Each row is a point on a tangle of strands that fork, close into loops and nearly touch. The rows are in no order.
In the rows, 128 means zero.
Points whose rows are less than 103 apart are linked; no others are. Some points are linked to none.
<199>: [119 179  81 186 135 181 136 111 121 107 152  91 114 102 129 200  85 119
 171  80]
<42>: [138 109 131 109 138 142  89 151 105 169 143  93 142 152 177 131 138 116
 121 109]
<1137>: [124 133 116 136 143 111 147  89 116 148  76  86 156 150 100 168  97 114
 198  63]
<855>: [131 146 124 123 135  86 110 120 152 134 118 134  72  96  91  66 146 142
 108 102]
<1098>: [153 132 160 138 103  67 161 142 110 156  88 117  89 153 136 117 116 105
 158  86]
<950>: [124  70 145 179  86 122 134 162 118 102 109  56 137 138 141 162 152 120
 133 123]
<1105>: [138 137 127 108 184 138 123 117 174  70 157 154  73 109  53 117 123 165
 126 126]
<84>: [ 64 171 124 140 130  78 211 136 155 132 156 148 146 100 126 152  93 116
 137 185]
<1185>: [ 65 141 147 137 125  77 194 134 173 139 163 148 168  95  97 145 128 125
 120 200]
<391>: [144  90 140 152  96 107 153 201 125  97 102  82 102 139  93 101 117 122
 164  97]
<901>: [156 166 139 180 108 196  87 102 101  93 122 125 100 131 169 162  90 121
 158  96]
<1030>: [155  67 183 158 143 130 167 139 158  84 149 161  95 160  68 136 107 131
 129 164]
<700>: [110 142 118 138  67 143 117 128 137 111 145 111 114  76 146 124 156 127
  90 159]
<803>: [186 151 149  72 149 124 149 114 172 104 118 132 137 110 122 107 211 159
 107 129]
<952>: [155 132 131 145 109  99 159 130 113 153  74  82 126 147 130 133 120 116
 179  60]
<1189>: [167 164 105 112 128 138 115 142  46 175  97 192 125 154 176 114 107 128
 123  83]
<1013>: [ 84 143 135 144 117 113 112  59 113 159 128  99 133 123 179 193 121 102
 136 141]
<1143>: [123 127 135 129 110 111  46 108 103 164 125 149  82  78 135  95 133 134
  95  94]
<39>: [120 111 133 143  72 166  80 127 124 119 163 110 126  98 170 155 156 125
  82 163]
<853>: [144 118  75 152  54 130 207 156 104 171 122  87 149 109 150 171 123 123
 132  88]
<930>: [121  99 108 181 113 182 140 147 120  90 158 101 128 153 143 142 108 125
 117 159]
<464>: [ 64 123  85 164  85 101 160 111 147 114  99 110 140 102 113 111 127 141
 120 160]
<1096>: [108 110 138  52 113 113 130 142 132 165 131 202 198  87  98 120 114 151
 125 170]
<235>: [198 139 159  88 171 120 145 149 161 103 125 112 134 160 123 109 215 129
 102 120]
<386>: [137  79 153 127 110  86 135 180 110 105  82 133 109 137  68  97 100 132
 160  98]
<409>: [114 125 143 135 122 133  81 146 115 127 180 101  71  84 135 135 118 109
 112 124]
<335>: [108  83 138 142 171 131  89 115 148 129 160  97 113 140 104 109 137 120
 111 145]
<927>: [103 189 142 128 126 101 210 140 143 127 162 176 126 119 123 150  72 106
 156 179]
<221>: [143 103 171 112 168  92 153 121 163 178 181 155 112 146 126 124 138 118
 102 155]
<124>: [ 86 119  97 140  90  94 110 132 130 175 129  91  95  83 131  80 124 130
 125 113]
<197>: [153 145 111  82 115 181 111 105 163  89 156 149 120  60 107 112 159 184
 101 152]
<217>: [152  95 101 134 197 102 148 161 105 157 108 173 124 187  95  76 202 132
 102  98]
<1158>: [109  85 156 120 115 111  82  99 113 132  75 101 169 140 129 136 139 119
 145 121]
<628>: [135  85 159 184  97 126 134 133 114 120 116  64 123 167 161 193 145 106
 142 114]
<622>: [108 141 131 161 141 128 193 114 135  87 121 119 149 164 129 168 102 108
 157 171]
<723>: [113 107 150 118  95 129  54 108 107 139  98  85 165 112 160 148 154 121
 136 107]
<372>: [ 82 183  73 111 114 169 116 104 100 121 152 110 138  75 147 179  77 128
 160 124]
<305>: [ 75 139  47 193  96 167 140 119 129  80 114 109 129 121 114 139  79 165
 138 128]
<929>: [130 203  97  97 157 144  99 140 124 138 131  81 145 105 178 120 141 116
 154  82]
<694>: [159 146 122 169 124 192  98 125  89 109 127 132 112 129 138 166  65 133
 180  69]
<1204>: [127  75 152 157  78 112 148 169 133 101 117  86 119 133 114 121 150 118
 120 142]
<966>: [144 131 118 116 172 129  84 114  98 178 144 181 110 147 153 106 149 130
  81 113]
<108>: [164 119 171 167 101  85 112 132 124 156 102 115  61 171 155 120 137 111
 128  89]
<891>: [124 175  95 160  73 150 161 138 140  76 131  98 122 102 166 131 157 128
  90 157]
<1287>: [139 115 108 109 193 157 136  61 182 141 159 179 136 118 112 101 145 208
 107 154]
<473>: [142 182 106 139 144 159 101 131 119 149 147  89 111 123 189 128 120 118
 149  74]
<308>: [120 118 164 146 109 146  86 141 120 105 191  96  80  92 150 171 140  98
  99 150]
<967>: [141  92 117 103 158 104 153 110 176 154 106 164 162 143  88  70 165 171
 105 138]
<58>: [111 120 109 123  93 113 152 120 154 189 148 106 141 158 186 106 155 118
  99 161]
<27>: [154 134 169 125 128 140 125  85 131 135 120 202 143 150 131 132 108 124
 122 158]
<448>: [109 125 100 164 110 167 173 131 124  83 131 125 150 147 139 151  98 127
 123 175]
<1088>: [158 115 168 121  70 102 134 131  92 177  99 186 112 147 157 136  95 120
 129 122]
<609>: [153 136 162  95 101 136 142 168 112 101 150 135 119 115 134 146 119 101
 125 152]
<462>: [145 101 201 108  97 130 138 114 132 119 116 187 183 141 125 165 125 117
 130 183]
<1194>: [138 157 112 138 197 135  94 125 164  74 130 123  83 137  72  83 144 152
 124  93]
<1101>: [126  82 154 148  88 118 127 124  96 186 148 175  96 147 152 136  70 115
 122 141]
<672>: [ 85  92 151  98 114 120 134 135 113 114 120 127 186 116 111 177 103 108
 157 175]
<745>: [167 138 168  83 147 110 155 163 152 125 125  91 154 183 153 126 180  93
 119 142]
<260>: [ 88 180  97  77 125 121 139  94 139 152 116 110 187 116 166 122 134 112
 143 155]
<918>: [166 141 134 138 158 156 102 137 110  97 130 176  88 152 109 101 106 132
 116 112]
<1234>: [112 116 140 130 115  78  98 118 129 158 112 125  86 104 110  85 134 123
 110 106]
<479>: [134 186 122 125  85 145 175 143 143  68 115  98 151 115 157 135 162 114
 118 168]
<169>: [132 109 118 206 131 159 138 131 125 119 147  42 135 141 158 210 139 108
 148  85]
<1241>: [119 120 159  98 116 137 119 142 113 102 146 110 152 110 139 169 130  96
 132 164]
<23>: [154 165  95 118 129 163  71 132  75 156  93 180 143 140 178  91 142 144
 107  84]
<417>: [143 119 104 112 177 158 142 113 175  91 153 188  96 131  56  99 110 190
 119 137]
<1267>: [139 109 158 119  79 101 143 121 159  95 100 149 113  80  75 107 156 149
 121 144]
<730>: [104 168 145 107 148 116 172  97 148 100  95 131 183 157 129 154 116 103
 176 165]
<185>: [106 117 124  91 101 119 154 124 145 174 130 180 188 114 124  99 114 137
 123 180]
<46>: [ 92 134  93 124 214 135  90  98 116 123  91 101 167 179 111 130 102 135
 173  92]
<972>: [125 129 152 110 151 110  47 144  94 129 147 139  78  69 109 127 131 123
 110  95]
<1025>: [125 160 134  75  72 102 167 129 122 125  64 159 182 116 133 115 117 127
 159 144]
<277>: [126 124 133 115  70  97 192 131 117 144  73 106 174 137 143 149 125 114
 162 129]
<30>: [135 177  83 167 110 170 139 149 130 134 155  86 103 111 174 119 108 123
 149  97]
<1116>: [114  53 164 132 124  95 111 124 130 135  90 119 149 153  92 111 133 125
 133 135]
<1065>: [144  74 111 112 196  99 146 166 124 170 139 149 130 177 103  69 152 131
  96 118]
<904>: [135 125 123 145 130 164 104 119 128  83 121 163 109 142  92 113  82 140
 137 138]
<1032>: [135 117 128 116  99 147  88 139  92 168 134  84 145 109 175 178 129 116
 150  84]
<47>: [ 99 106  89 156  95 183 101 127 142  76 121 154 116 130  75  95  80 165
 128 147]
<1131>: [ 87 120 107 141 114 138 108 126 106 149 175 116  93  93 136 135  84 118
 119 143]
<125>: [122 103 102 137  56  97 214 156 105 158 100  86 161 119 150 168 130 118
 141 119]
<332>: [ 98 123 102 113 171 113 130 105 122 146  81 109 170 172 109 126  93 128
 182 108]
<1043>: [148 135  89 165  86 158 158 169 118 142 140  81 124 114 158 140 114 126
 157  78]
<571>: [157 106 140 166 138 112  93 143 116 159 111 130  81 176 145  84 139 125
 110  81]
<1261>: [123 103 137 124 165 127 130 118 155 152 172 122 124 155 127 115 128 111
 107 164]
<820>: [113 149 144  99 197  82  70 119 107 122 137 144  80  89  93 134 140 114
 116  97]
<786>: [160 121 182  98 192  91 152 112 158 157 192 173  78 102 119 148 155 152
 103 135]
<412>: [140  67 134 152 149 170  71 119 142 124 135 110 141 174 120  98 146 140
 105 136]
<1154>: [118 110 116 129  88 135 121 136 131 165 130  66 159 149 188 132 164 117
 118 134]
<348>: [115 173  97  73 144 135 119 138 116 141 126  92 165 114 161 119 122 121
 150 115]
<981>: [171 102 173  92 122 126 135 160 130 113 167 150  97 114 108 133 134 117
 103 149]
<196>: [142 148 108 105 136 187  73  94 143  95 148 167 111  87 104 100 132 171
  98 135]
<1133>: [106 177  96 186 110 162 131  88 140  88 123  83 134 123 177 152 147 123
 116 143]
<817>: [114 119 148  40 129  75 132 163 113 153 103 180 181  96  94 119 128 129
 132 141]
<1163>: [111 173 145  86 162  97 156 135 125 131 137 182 126 123 111 140  71 109
 158 146]
<247>: [111 180 134  79 194  91 119 134 120 117 133 156 111 117  98 133 109 108
 144 118]
<897>: [107  64 111 196  98 155 113 124 157 106 151  92 123 138 131 113 162 144
  71 168]
<234>: [162 123 160 120 198  80 117  94 140 159 149 168  67 125 120 131 189 146
  85 102]
<63>: [ 80 103  89 129 102 124 116 130 122 168 147  96 131 101 136 101 113 128
 126 142]
<802>: [143  82  97 101 198 102 163 134 162 165 135 160 139 144  83  68 177 180
  99 127]
<1054>: [146 129 140 132 174  88  88 108 119 181 149 161  64 141 139 110 167 123
  78 100]
<78>: [164 140 135 106 105 115 148 130  72 183  98 182 125 157 169 126  86 119
 140 100]
<851>: [ 93 165  82 141 127 168 144 108 106 100 141 121 123 110 122 190  57 130
 174 120]
<1073>: [120  76 113 194 103 177 128 167 141  59 143  76 144 142 119 123 141 141
 103 158]
<513>: [156 120 137 133 175  79 125 169  99 149  94 137 105 175 122  88 177 115
 116  76]
<858>: [124 130  88 206 143 176 134 106 123 124 147  70 136 130 126 200 100 118
 163  78]
<551>: [ 88 136  53 161 105 199 113 135 136  89 138 122 129 134 115 100  78 162
 141 139]
<212>: [150 130  99 121 146 167  70 113  97 153 122 185 130 139 146  88 137 150
  86 112]
<314>: [161 142 135  69 122 140 134 103 170 110 137 141 134  72 118 113 182 173
 104 149]
<243>: [164 166 114 158 192 165  94 148 120  75 129 171  75 158  91  90 120 145
 123  85]
<1249>: [ 94  86 175 108 134 109 124 110 128 136 120 165 189 134  99 160 100 116
 150 178]
<783>: [ 92 180  93 100 142 118 175  88 149 137 101 108 188 149 145 131 116 116
 165 157]
<438>: [158 128 135  82 156 144 124 164 126 135 148  93 162 173 164 120 159 104
 116 138]
<1072>: [132 182 113 185 104 189 102  85 118 101 129 109 112 129 184 154 119 122
 134 124]
<79>: [122  73 143 115 138  78 106 158 101 132  76 158 132 137  71  97 116 137
 136 102]
<922>: [138 154 139 123  98 131 173 134 159  77 105 122 142 135 119 115 151 116
 130 167]
<1023>: [137 160 150 121 206 133  65 117 136  72  92 102 148 155 111 125 176 120
 140  96]
<681>: [188 137 179 102 163 127 140 130 140 117 185 167  60 105 117 144 139 130
  96 133]
<613>: [123 146 175  65 114  73 156 142 139 123  88 169 178 105  94 127 135 121
 151 149]
<113>: [110 133 146 112 112  97 179 120 173 165 155 168 161 107 119 116 132 129
 118 187]

A tip is a point with one link. Name the tips that can be reached along the links from each point below, in the order of the rows.
<628> | <372>, <58>, <196>
<918> | <305>, <417>
<125> | <855>, <694>, <897>, <922>
<981> | <27>, <1101>, <412>
<571> | <967>, <46>

A fork is a point with three links, a tip a point with one. Leave the first point through the second and follow the links. Name the first fork or tip that comes.
<47>; <904> | <417>
<628>; <169> | <372>
<783>; <730> | <897>
<462>; <1249> | <786>
<817>; <1096> | <972>
<571>; <108> | <46>
<417>; <1105> | <305>
<745>; <235> | <196>
